Each row is a point on a tangle of strands that fork and nearly touch. The rows are in no order.
Two points are linked if the straight distance between their rows is under 31.6. Some points are linked to none.
Kega: -30; -18; -20; -36; 21; -3; -2; -15; 1; -1; -7; -17; -23; 22; 19; 40; 37; 14; 23; -12; -23; 21; 11
Kinir: 11; 26; 7; 0; 3; -17; -8; 31; 48; 16; 3; 30; 30; -7; -14; -30; -34; 11; 25; -19; 26; -17; 1
Fise: 8; 28; -1; 7; 18; -25; 2; 28; 41; 17; 14; 29; 30; -9; -11; -29; -30; 16; 23; -19; 0; -15; -9
mafab: -22; 12; -6; -8; 9; -23; -16; -11; 15; 2; -16; -3; -34; -11; -25; 14; -34; -15; 32; -47; 42; -3; 39
disav: 28; -10; 30; 8; -16; 29; -5; 19; -8; -19; -13; 12; -11; -13; -31; -23; -36; -33; -12; 21; 73; -28; 21
dira: -19; -25; -8; -19; -3; 4; 9; -32; -9; 6; -20; -16; -32; 20; 11; 57; 15; -1; 6; 0; -4; 22; 29
rere: -18; -7; -15; -1; -2; -7; 7; -5; 9; 9; 17; 3; 29; 0; 30; 3; 33; 40; 8; 25; -43; 9; -42
zarag: -8; 19; -10; 8; -11; -10; 11; 16; 22; 16; 11; 21; 39; -6; 10; -48; -5; 29; -11; 21; -47; -24; -28
sot: 20; -5; 28; 11; -16; 24; -1; 19; -4; -12; -15; 16; -15; -10; -34; -28; -37; -34; -12; 14; 75; -22; 24
paned: 23; 12; 21; 22; -22; 14; 6; 25; 9; -4; -17; 28; -1; -10; -32; -39; -43; -32; -14; 10; 73; -2; 6
biv: 17; -20; 26; -5; -17; 16; 10; -5; -41; -16; -5; -9; -10; 7; -4; 32; 3; -21; -29; 17; 9; 12; 2
rurul: 12; 31; 23; 29; -16; 0; -19; 32; 31; 13; 2; 22; 32; -7; -10; -50; -26; -3; -4; 8; 31; -20; -22
rako: 10; 25; 4; -1; -11; -10; -14; 15; 40; 10; -22; 21; 15; 0; -16; -17; -36; -11; 29; -21; 45; -7; 7
lus: 36; -13; 22; 16; -25; 23; 22; -2; -21; -41; 0; -47; 16; -6; 0; -9; 38; 15; -47; 64; -16; -10; -30
Badib: 2; -20; 11; 11; -11; 1; -14; -35; -6; 4; -13; -9; -36; 7; -6; 21; -24; -39; 24; -22; 49; -7; 49
zenob: -9; 5; -7; -11; 2; -23; 5; 2; 19; 9; 3; 13; 24; 3; 21; -29; -2; 12; 11; 4; -39; 2; -16
mugur: 20; 5; 9; 10; -21; 20; 6; 18; -21; -10; 28; -8; -1; -2; -2; -12; -7; 7; -41; 27; -3; 2; -22
Vuvon: -1; 22; -14; -1; 26; -34; 3; 19; 32; 17; 13; 31; 18; 0; -9; -31; -20; 24; 15; -21; -43; 0; -12
zuve: 11; -18; 7; 26; -7; 19; 6; -7; -40; -27; 8; -44; -1; -3; 17; 13; 62; 18; -29; 30; -45; 11; -34
sivo: -2; -32; 31; -26; 1; 22; 0; -25; -62; -14; -23; -39; -39; -2; 0; 42; 37; -14; -26; 23; 12; 5; 14
nuzi: 42; 3; 13; 33; -20; 29; 1; 26; -6; -26; 16; 2; 14; -32; -16; -37; -31; -12; -23; 32; 51; -15; -11
ratop: 25; -27; 15; 20; -10; 20; 17; -12; -41; -36; 3; -47; 4; -11; 12; 8; 51; 16; -32; 46; -25; 9; -29
Zenop: 5; 22; -13; -2; 26; -29; -3; 26; 40; 20; 16; 45; 15; -4; -22; -20; -28; 14; 30; -38; -5; -11; -8
lopi: -23; -7; -15; -3; -3; -12; 10; 7; 22; 6; 16; 10; 34; 3; 22; -21; 31; 37; 11; 20; -56; -3; -36
Sofi: 32; -3; 17; 22; -11; 31; -4; 25; -15; -22; 13; 4; 4; -20; -15; -25; -25; -17; -22; 20; 49; -17; 6
pudel: 23; -22; 30; -17; -11; 18; 17; -14; -52; -21; -9; -30; -12; -12; -5; 29; 15; -15; -38; 31; 16; 11; 1
vam: -1; 9; -1; 12; -4; 15; -5; -4; 1; 11; -9; 0; -15; 2; -10; -6; -14; -27; 3; -16; 42; -16; 33
mim: 32; 15; 10; 39; -27; 22; -3; 28; -2; -24; 14; 8; 21; -23; -12; -50; -26; -14; -13; 27; 35; -13; -34
zal: 36; -21; 19; 19; -21; 24; 22; -12; -28; -41; -1; -50; 15; -9; 8; -3; 45; 17; -41; 63; -17; -5; -30
zelo: 3; 5; -1; 6; -6; 19; 0; 5; -11; 9; 12; 4; -8; 7; 8; -4; -10; -20; -19; -2; 18; -8; 13
lib: 41; -6; 26; 15; -18; 32; -7; 21; -20; -32; 19; -12; 13; -15; -12; -8; -23; -18; -29; 26; 35; -21; 7
Zekez: -16; 20; -19; -20; 14; -21; 2; -17; 0; 8; -10; 5; -14; -4; -11; 5; -21; -11; 27; -38; 9; 2; 19
Kanar: -17; 15; -22; 0; 16; -29; 10; 14; 33; 16; 16; 25; 25; 0; -6; -42; 0; 40; 7; -5; -63; 11; -19
fevof: -9; 14; -25; -8; 29; -32; -7; 12; 39; 24; 12; 37; 9; 2; -11; -26; -8; 29; 11; -34; -60; 13; -12
luzad: -7; 4; -8; -15; 11; -30; 3; 4; 22; 8; 0; 17; 19; 5; 13; -27; -3; 10; 16; -9; -43; 8; -10
mero: 31; -21; 31; -19; -10; 21; 17; -17; -50; -24; -7; -45; -10; -20; 1; 23; 23; -12; -45; 41; 20; 6; 0
zok: -33; -6; -14; -17; 36; -4; 0; -9; -10; 0; 7; -27; 1; 15; 40; 45; 49; 27; 3; 1; -48; 16; -12
Fimu: -16; 10; -19; -16; 21; -37; -21; -14; 16; 16; -12; 37; -10; 11; -26; 14; -26; -9; 44; -56; -7; 0; 0
beki: -24; -13; -18; -10; 20; -28; 4; -1; 29; 12; 18; 12; 18; 7; 11; -16; 43; 29; 24; -12; -68; 18; -27
pup: -8; 26; -14; 11; 7; -23; 17; 18; 29; 15; 12; 24; 38; -5; 0; -47; -16; 33; 1; 10; -47; -12; -23
Fus: 20; 9; 7; 31; -10; 22; -2; 18; -9; -6; 10; 14; 5; -16; -7; -32; -21; -19; -15; 10; 44; -5; -7
Tedu: 33; -6; 24; 12; -27; 21; 20; 9; -17; -37; 5; -43; 13; -5; -7; -12; 24; 15; -50; 56; -16; -9; -27
Solof: -33; -17; -19; -26; 28; -2; 0; -16; -5; -2; -7; -22; -15; 24; 24; 52; 45; 15; 22; -10; -30; 24; 5
kuf: 6; 3; 2; 12; -6; 23; -4; 4; -12; 5; 7; 5; -9; 6; -1; -6; -11; -25; -13; -5; 28; -14; 20
sir: 9; 28; 6; 5; 9; -21; -4; 28; 43; 16; 8; 25; 33; -8; -9; -30; -30; 12; 21; -16; 12; -18; -5
Lavo: -8; -24; 0; -12; -9; -5; 3; -47; -15; 10; -4; -16; -42; 13; 4; 48; -17; -26; 14; -17; 22; 7; 48
rizi: 21; 19; 18; 23; -24; 10; -2; 23; 18; 2; -22; 28; 4; -1; -26; -36; -41; -30; -7; 3; 67; 2; 3
modu: -12; -13; -10; -22; -7; 8; 5; -14; 1; 5; -10; -9; -23; 23; 16; 30; 5; -11; -2; -3; -4; 4; 24
zesuk: -10; 9; -15; -17; 1; 5; 7; -10; 0; 14; -1; -4; -13; 7; 13; 3; -8; -12; -2; -12; 6; -5; 22
tono: 26; 9; 5; 31; -18; 25; 2; 20; -16; -15; 25; 5; 12; -17; -5; -31; -23; -10; -21; 20; 28; -7; -20
fone: 34; -29; 17; 17; -14; 23; 21; -21; -40; -37; 2; -50; 10; -15; 13; 6; 45; 16; -38; 59; -12; 3; -25
gon: -6; -16; 2; -10; -10; 14; 0; -3; -6; 4; -10; -8; -17; 22; 18; 34; 17; -4; -20; 9; -9; 12; 8
lovu: 2; -4; 1; -2; -10; 19; -1; 2; -11; 6; 6; 0; -14; 17; 9; 10; -6; -21; -19; -1; 10; -7; 18
puzip: 23; -2; 17; 22; -8; 29; -4; 22; -11; -12; 1; 12; -3; -16; -19; -28; -25; -23; -16; 14; 59; -15; 11
Kunit: -17; 21; -16; -13; 12; -20; -3; -16; 4; 7; -12; 2; -16; -6; -16; 7; -25; -13; 30; -40; 22; -1; 24
Nel: -2; -9; 12; 10; -9; -6; -17; -20; 13; 4; -24; -10; -39; -1; -16; 10; -26; -35; 23; -29; 53; -13; 52
ludab: -13; 8; -10; -4; 0; 0; -3; -15; 4; 7; -9; -10; -23; 3; -5; 8; -16; -24; 16; -28; 25; -15; 40
depoz: -25; 7; -20; -30; 11; -19; -2; -22; -1; 4; -7; -7; -35; 3; -5; 11; -15; -14; 24; -38; 1; -1; 32
Miki: -31; -5; -12; -9; 31; -3; -1; -12; -16; -4; 3; -31; 1; 15; 45; 48; 52; 21; -5; 5; -56; 16; -15
dif: -9; 16; -10; -11; 0; -27; -17; -3; 26; 4; -18; 24; -10; -3; -30; 7; -40; -8; 48; -43; 42; 2; 12
Gufe: -21; -11; -15; -7; 4; -12; 8; -6; 11; 8; 15; 6; 26; 1; 30; -1; 30; 36; 13; 18; -42; 13; -35
Fubad: 1; -8; 2; -7; -11; 17; 1; -1; -10; 5; 2; -3; -16; 21; 12; 18; 1; -17; -20; 3; 2; -1; 15
dezu: 5; 23; -1; -8; -3; -17; -14; 15; 37; 6; -18; 22; 14; 0; -19; -9; -34; -6; 40; -30; 36; -8; 7
parek: 16; 5; 9; 26; -7; 24; -2; 17; -9; -3; 3; 14; -1; -11; -12; -27; -20; -22; -14; 5; 52; -8; 8
doz: 13; 25; 5; 9; -17; -2; -10; 12; 33; 12; -26; 20; 10; 1; -18; -19; -35; -18; 16; -15; 55; -1; 10
Gipo: -13; 19; -19; -20; 17; -30; -3; -17; 2; 10; -13; 18; -8; 1; -16; 7; -22; -9; 34; -42; 0; 7; 9
ruk: 4; 22; -3; -9; 9; -23; -11; 14; 30; 5; -11; 24; 16; 2; -16; -6; -27; -6; 40; -35; 17; -9; 3
zoren: -16; -10; -7; 15; 8; 8; -1; -16; -32; -8; 2; -37; -3; 1; 43; 41; 61; 12; -26; 13; -60; 16; -25
Nivug: 5; -17; 0; 25; -4; 17; 6; -13; -44; -21; 10; -44; -2; -2; 26; 22; 65; 15; -29; 25; -53; 13; -33
ves: -6; 21; -13; -2; 4; 0; 6; -10; 4; 13; -8; 3; -2; -4; 1; -4; -17; -18; 9; -21; 25; -6; 21
sasus: 12; 33; 21; 34; -18; 4; -17; 32; 22; 9; 8; 20; 33; -10; -10; -55; -22; -3; -8; 13; 23; -26; -31
vizug: 0; -22; 19; 4; -11; 11; -11; -43; -35; 6; 1; -10; -34; 12; -10; 36; -24; -33; 7; -8; 51; 1; 46
dogo: -8; 3; 9; 4; -6; -9; -17; -11; 21; 7; -26; -7; -37; -7; -25; 6; -33; -25; 21; -32; 56; -10; 50
vaveg: -7; 9; -9; -13; 20; -33; 0; 10; 27; 11; 5; 21; 16; 6; 2; -30; -5; 18; 15; -17; -52; 5; -7
Sov: -11; -34; 19; -10; 10; 21; -2; -28; -60; -2; -20; -32; -31; -2; 8; 48; 53; 0; -25; 14; -6; 11; 16
Gopul: -14; -3; -14; 3; -10; 1; 3; -3; 6; 11; 15; 2; 27; -4; 28; 4; 31; 41; -4; 29; -38; 8; -46
Kaso: 47; -1; 18; 27; -19; 32; -1; 26; -5; -26; 14; -1; 12; -34; -20; -33; -33; -12; -27; 36; 57; -21; -1
vitas: -21; 5; -19; -30; 6; -11; 3; -19; 0; 4; -7; -9; -29; 9; 2; 12; -10; -14; 19; -28; 0; -3; 33
povev: -19; -18; -6; 7; 13; 9; 1; -18; -23; -3; -15; -25; -6; 7; 34; 55; 51; 8; -13; 7; -32; 24; -2
bur: 12; -6; 13; 2; -15; 18; -1; 16; -17; -6; 14; -8; -11; 9; 7; 5; 4; -2; -38; 19; -6; 4; -9
tava: 15; -22; 32; -31; -8; 25; 8; -19; -57; -25; -15; -47; -27; -11; -4; 34; 24; -21; -37; 31; 24; 0; 11
Suz: 16; 25; 10; 14; -21; 2; -10; 17; 33; 12; -25; 24; 11; 3; -19; -27; -38; -20; 9; -9; 58; 1; 7
Foni: -4; -22; 17; -2; -10; 6; -7; -46; -31; 11; 2; -14; -36; 14; -6; 43; -21; -30; 5; -12; 43; 4; 48
sel: 18; 22; 16; 19; -23; 6; -7; 21; 27; 9; -24; 27; 7; 2; -22; -34; -40; -27; 1; -2; 63; 2; 4
Rikez: -16; -9; -15; -26; -4; 2; 5; -17; 2; 4; -9; -11; -28; 20; 14; 24; 0; -12; 7; -11; -3; 3; 29
lagez: 8; 25; -10; 7; 22; -30; 5; 28; 41; 18; 20; 38; 24; -7; -16; -29; -30; 21; 25; -25; -10; -9; -14
Nipug: 14; 30; 21; 19; -15; -1; -19; 30; 39; 14; -7; 23; 28; -3; -9; -43; -31; -8; 2; 0; 40; -15; -11
poz: 44; -10; 27; 13; -18; 35; -12; 21; -14; -30; 2; -2; 6; -20; -18; -16; -30; -24; -21; 30; 60; -28; 15
feso: -3; 20; -21; -1; 28; -33; 1; 16; 36; 22; 14; 36; 13; 0; -12; -30; -16; 29; 13; -26; -51; 8; -15
pafi: -6; -22; 5; -6; -8; 14; 4; -12; -16; 2; -18; -8; -19; 17; 14; 45; 23; -5; -18; 11; -8; 20; 10
Bopuz: -26; -16; -13; 0; 22; 5; 5; -22; -22; -3; -13; -28; -5; 11; 38; 61; 53; 8; -5; 2; -38; 24; 0
bib: -28; -8; -17; -19; 35; -11; 6; -11; -3; 13; 19; -10; 9; 5; 31; 25; 44; 40; 12; 3; -42; 19; -21
Sese: 40; 10; 7; 38; -27; 28; 2; 25; -6; -27; 21; 0; 21; -28; -14; -41; -29; -9; -19; 33; 39; -14; -25
lekop: -25; -3; -20; 1; -4; -7; 15; 15; 23; 6; 20; 13; 42; 1; 18; -26; 37; 46; 5; 23; -63; -12; -40
fegu: -22; 10; -21; 2; 3; -18; 17; 16; 29; 11; 16; 20; 37; -2; 3; -46; 14; 45; 2; 14; -62; -2; -25
pufe: 50; -5; 25; 18; -19; 34; -7; 25; -6; -27; 6; -2; 8; -30; -21; -27; -33; -18; -27; 36; 63; -27; 9
feva: 51; -8; 28; 15; -21; 33; -12; 19; -16; -34; 11; -14; 16; -18; -14; -9; -26; -21; -26; 31; 47; -24; 12
vib: -25; -15; -22; -7; 27; -23; 13; -11; 10; 12; 24; 4; 19; 8; 25; 8; 47; 36; 25; 3; -62; 18; -39
geb: -21; -3; -19; -13; 23; -31; -6; 6; 37; 17; 10; 23; 13; 4; -2; -23; 22; 29; 14; -28; -70; 20; -14
sudu: -13; 12; -1; -2; -1; -16; -15; -10; 22; 6; -23; -3; -32; -12; -27; 8; -36; -16; 26; -38; 54; -6; 45
sezus: -10; -31; 27; -19; 4; 20; -2; -29; -59; -5; -24; -33; -39; 2; -1; 47; 41; -9; -25; 18; 6; 8; 19
kel: 4; 9; 1; 17; -3; 19; -3; 3; -5; 9; -1; 7; -7; -1; -5; -13; -13; -24; -7; -9; 41; -12; 21
foma: -13; 13; -12; -12; 9; -31; -20; -6; 20; 6; -13; 29; -10; 1; -30; 10; -34; -9; 50; -48; 27; 0; 6
Vonid: -26; 4; -23; 1; -1; -12; 18; 18; 26; 9; 18; 18; 42; -2; 9; -41; 28; 48; 1; 19; -64; -9; -34
nalov: -6; 22; -9; 4; 12; -28; 11; 17; 28; 14; 11; 20; 30; -2; 2; -42; -16; 26; 6; 1; -46; -11; -15
Vuli: -20; -11; -14; -9; 3; -19; 8; -1; 21; 6; 13; 9; 27; 4; 25; -16; 27; 31; 17; 13; -50; 10; -30
vev: -30; -14; -16; -9; 27; 1; 4; -20; -17; -6; -11; -29; -6; 17; 36; 61; 50; 11; 4; -2; -39; 25; 1
Fekor: 2; 19; -12; -8; 25; -29; -9; 24; 37; 18; 10; 43; 9; -1; -25; -16; -25; 10; 33; -44; -5; -13; -4
mago: -25; 9; -21; 0; 10; -24; 14; 14; 31; 12; 17; 20; 31; 0; -2; -44; 17; 44; 6; 4; -66; 5; -24
zisal: -18; -3; -17; -28; 0; -2; 4; -19; 2; 4; -7; -11; -29; 15; 9; 18; -6; -15; 13; -20; -1; -2; 33
vumu: 0; 24; -6; 1; 20; -31; 7; 18; 30; 16; 10; 23; 25; -1; -2; -34; -22; 21; 13; -11; -37; -10; -11
pak: -26; -21; -20; -36; 5; -5; 3; -23; 2; -2; -14; -15; -36; 23; 13; 40; 15; 1; 23; -12; -12; 19; 25
toge: 12; -20; 19; -3; -17; 17; 6; -4; -31; -8; -6; -4; -15; 16; 0; 32; 3; -20; -26; 13; 4; 11; 6
rase: -29; -20; -21; -36; 12; -3; 0; -20; 1; -2; -13; -16; -30; 23; 16; 42; 28; 9; 24; -12; -17; 23; 19
Dal: -15; 5; -21; -13; 27; -32; -10; 8; 37; 21; 7; 31; 9; 5; -7; -22; 5; 27; 11; -34; -66; 17; -9
zoko: -6; -11; -2; -15; -9; 14; 1; -5; -4; 6; -5; -6; -18; 22; 17; 25; 8; -9; -15; 4; -4; 5; 15
fen: 25; 14; 0; 23; -27; 20; 6; 15; -18; -10; 30; 2; 13; -8; 0; -29; -17; -1; -26; 26; 5; -3; -35
dis: 39; 0; 19; 18; -19; 29; 0; 22; -19; -29; 28; -14; 14; -16; -10; -14; -22; -8; -35; 28; 24; -17; -2
vek: -15; -31; 11; -2; 11; 17; 3; -28; -48; 4; -21; -25; -26; -1; 12; 53; 52; 3; -23; 11; -10; 18; 16
sanez: -16; 7; -15; -8; 18; -32; 2; 11; 31; 13; 12; 21; 19; 4; 0; -38; 6; 29; 11; -11; -62; 10; -13
kabep: -4; 14; -20; -13; 32; -31; -14; 12; 35; 25; 3; 48; 0; 8; -22; -7; -20; 8; 26; -50; -30; -8; -5
togu: 21; 10; 2; 16; -24; 21; 7; 15; -20; -7; 30; -2; 5; -5; -1; -19; -13; 4; -34; 27; 0; 1; -28
lifeb: 24; 10; 6; 33; -14; 21; -1; 20; -12; -11; 17; 11; 11; -17; -6; -34; -23; -17; -17; 16; 36; -5; -17
sikog: -6; -23; 8; -8; -11; 2; -1; -47; -24; 13; -1; -14; -39; 16; 0; 48; -18; -27; 6; -13; 29; 6; 47
Guzek: -3; -14; 5; 9; -10; -2; -14; -28; 3; 2; -16; -12; -36; 4; -8; 17; -22; -36; 25; -28; 44; -11; 51
fupi: -22; -10; -9; 8; 16; 4; 0; -17; -25; -6; -4; -33; -1; 6; 45; 50; 56; 10; -18; 9; -54; 19; -17
Finat: 12; 28; 13; 4; -5; -10; -14; 29; 46; 15; -7; 24; 29; -3; -11; -31; -32; 0; 17; -15; 34; -15; 0
gaba: -27; -7; -8; 0; 21; 3; -3; -10; -17; -4; 1; -32; 2; 9; 44; 46; 53; 18; -13; 8; -52; 15; -17
taga: -13; -27; 6; 3; 8; 15; 5; -26; -38; 3; -21; -20; -18; 1; 16; 56; 48; 4; -20; 10; -13; 24; 12
zilud: 19; 5; 24; 16; -17; 19; 5; 20; 1; -5; -17; 22; -10; -12; -35; -34; -40; -32; -14; 11; 75; -11; 18
nole: 34; 5; 10; 27; -18; 28; 4; 22; -18; -24; 31; -5; 13; -20; -10; -24; -25; -6; -29; 26; 28; -12; -12
tareb: -6; -10; -5; 21; -1; 12; 1; -14; -38; -13; 9; -41; -2; 0; 35; 30; 65; 16; -30; 20; -63; 11; -32
dudo: 17; -1; 15; 6; -18; 20; 4; 19; -19; -12; 22; -12; -6; 2; 0; -3; -2; 4; -41; 25; -6; 2; -17
lanem: 5; -27; 32; -31; -5; 25; 4; -21; -61; -23; -19; -43; -35; -5; -4; 39; 27; -20; -31; 27; 19; 2; 13
Kas: 4; -24; 16; 11; -12; 7; -15; -40; -21; 5; -7; -7; -35; 10; -10; 24; -25; -37; 19; -14; 58; -2; 47
badu: -6; 28; -13; 15; -4; -14; 17; 19; 24; 19; 10; 25; 44; -8; 1; -50; -13; 32; -8; 18; -45; -22; -29
rimi: 37; -11; 27; 11; -16; 33; -9; 22; -11; -25; -6; 6; -3; -18; -24; -21; -33; -29; -17; 25; 67; -28; 18
Ler: -31; -16; -19; -19; 30; -2; 3; -19; -11; -5; -10; -26; -11; 22; 30; 60; 48; 14; 16; -7; -35; 25; 4
ditat: -13; 12; -15; -13; 16; -35; -22; -7; 21; 12; -10; 36; -9; 8; -30; 12; -29; -9; 48; -54; 9; -3; 1
Saso: -13; -24; -3; -12; -5; 10; 6; -24; -14; 5; -21; -12; -24; 19; 13; 54; 21; -1; -7; 7; -5; 22; 20
kide: -17; 12; -20; -21; 20; -36; -12; -21; 5; 14; -14; 30; -13; 6; -21; 13; -22; -7; 37; -51; -11; 8; 4
vid: -26; -9; -21; -42; 14; -4; 5; -12; 3; 7; -4; -7; -18; 12; 17; 17; 21; 13; 13; -11; -15; 16; 13
Navu: -24; 13; -21; -29; 17; -25; -3; -22; -3; 8; -8; 2; -29; 0; -13; 9; -17; -10; 27; -42; 0; 5; 24
Sapa: -8; 10; -5; -4; -4; -20; 5; 7; 23; 10; 4; 13; 28; 1; 19; -35; -5; 14; 4; 11; -41; -10; -20
seko: 3; 22; -4; -12; 16; -27; -11; 17; 30; 8; -5; 29; 14; 3; -17; -9; -25; -2; 38; -38; 5; -11; 0
dega: -15; -23; -1; 8; 10; 12; 5; -23; -32; 0; -18; -23; -12; 2; 27; 57; 52; 6; -18; 8; -24; 25; 4
Zazi: -24; -16; -20; -8; 24; -25; 9; -7; 20; 12; 22; 9; 18; 8; 20; -1; 48; 30; 28; -6; -66; 19; -34
mezu: 28; 18; 1; 30; -30; 20; 1; 20; -13; -15; 26; 6; 21; -11; -2; -40; -19; -7; -16; 26; 10; -11; -41
virek: -21; 14; -11; -11; 12; -21; -9; -16; 6; 3; -12; -5; -31; -7; -18; 12; -27; -17; 30; -45; 27; -5; 36
vomok: -32; -7; -15; -22; 37; -7; 1; -8; -6; 7; 13; -20; 2; 11; 34; 36; 47; 33; 8; 1; -41; 16; -13
noza: 28; 19; 7; 38; -29; 20; -4; 26; -6; -19; 20; 6; 24; -15; -7; -49; -21; -12; -11; 24; 21; -14; -40
mam: 26; -21; 31; -28; -8; 27; 11; -19; -54; -26; -11; -53; -20; -15; 1; 29; 26; -19; -44; 39; 25; -2; 7
Dazo: 0; 18; -9; -13; 23; -31; -12; 17; 30; 13; 0; 37; 8; 6; -22; -7; -23; 0; 37; -45; -8; -12; -2
Bokug: -1; 20; -6; -8; -3; -21; -13; 5; 30; 3; -21; 22; 3; -2; -25; 0; -36; -8; 43; -36; 40; -2; 10
Duf: 23; -21; 29; -8; -15; 16; 14; -7; -45; -19; -6; -17; -9; -4; -6; 31; 7; -17; -34; 23; 10; 14; 0
zunuf: -24; -10; -18; -12; 21; -30; -1; 1; 33; 14; 15; 18; 16; 6; 6; -19; 36; 28; 20; -20; -70; 20; -21
mov: -22; -24; -15; -26; -2; -1; 8; -31; -2; 1; -17; -17; -35; 22; 12; 50; 12; -1; 16; -6; -6; 20; 28
lig: -25; -13; -20; -14; 32; -20; 11; -14; 2; 14; 23; 0; 16; 6; 28; 16; 44; 38; 21; 3; -51; 22; -32
som: -9; 13; -6; 1; -8; -16; 6; 11; 23; 13; 9; 14; 33; -1; 15; -42; -4; 22; -2; 17; -46; -16; -25
kefe: 13; 28; 12; 13; -9; -4; -15; 23; 37; 13; -13; 20; 27; -1; -6; -29; -27; -11; 12; -10; 37; -11; -4
devep: 18; -19; 14; 23; -10; 20; 9; -3; -35; -34; 3; -45; 2; -6; 11; 6; 54; 19; -30; 39; -34; 7; -32
kizi: -5; 10; 0; 10; -5; 6; -8; -9; 9; 10; -17; -3; -20; -3; -16; -4; -20; -24; 11; -23; 48; -15; 40

A fork is a point with three links, a tip a point with one. Leave the first point through the second and follow the links. Name the first fork or tip that comes.
Kega, rase | zoko
Fise, sir | sasus
sezus, sivo | toge
noza, mezu | bur
parek, Fus | poz
Kinir, sir | dezu
modu, Rikez | Zekez
zoko, Fubad | kizi
Nivug, zuve | Tedu

Follow the links from the first point to the second, and from the first to the third. Name the last point that the two ways share.
lifeb, disav, Kaso | poz
dis, zilud, Kaso | poz
doz, Dazo, Fimu | dezu
pafi, Navu, vam | zoko
foma, mafab, vitas | Zekez
virek, zoko, Fimu | Zekez
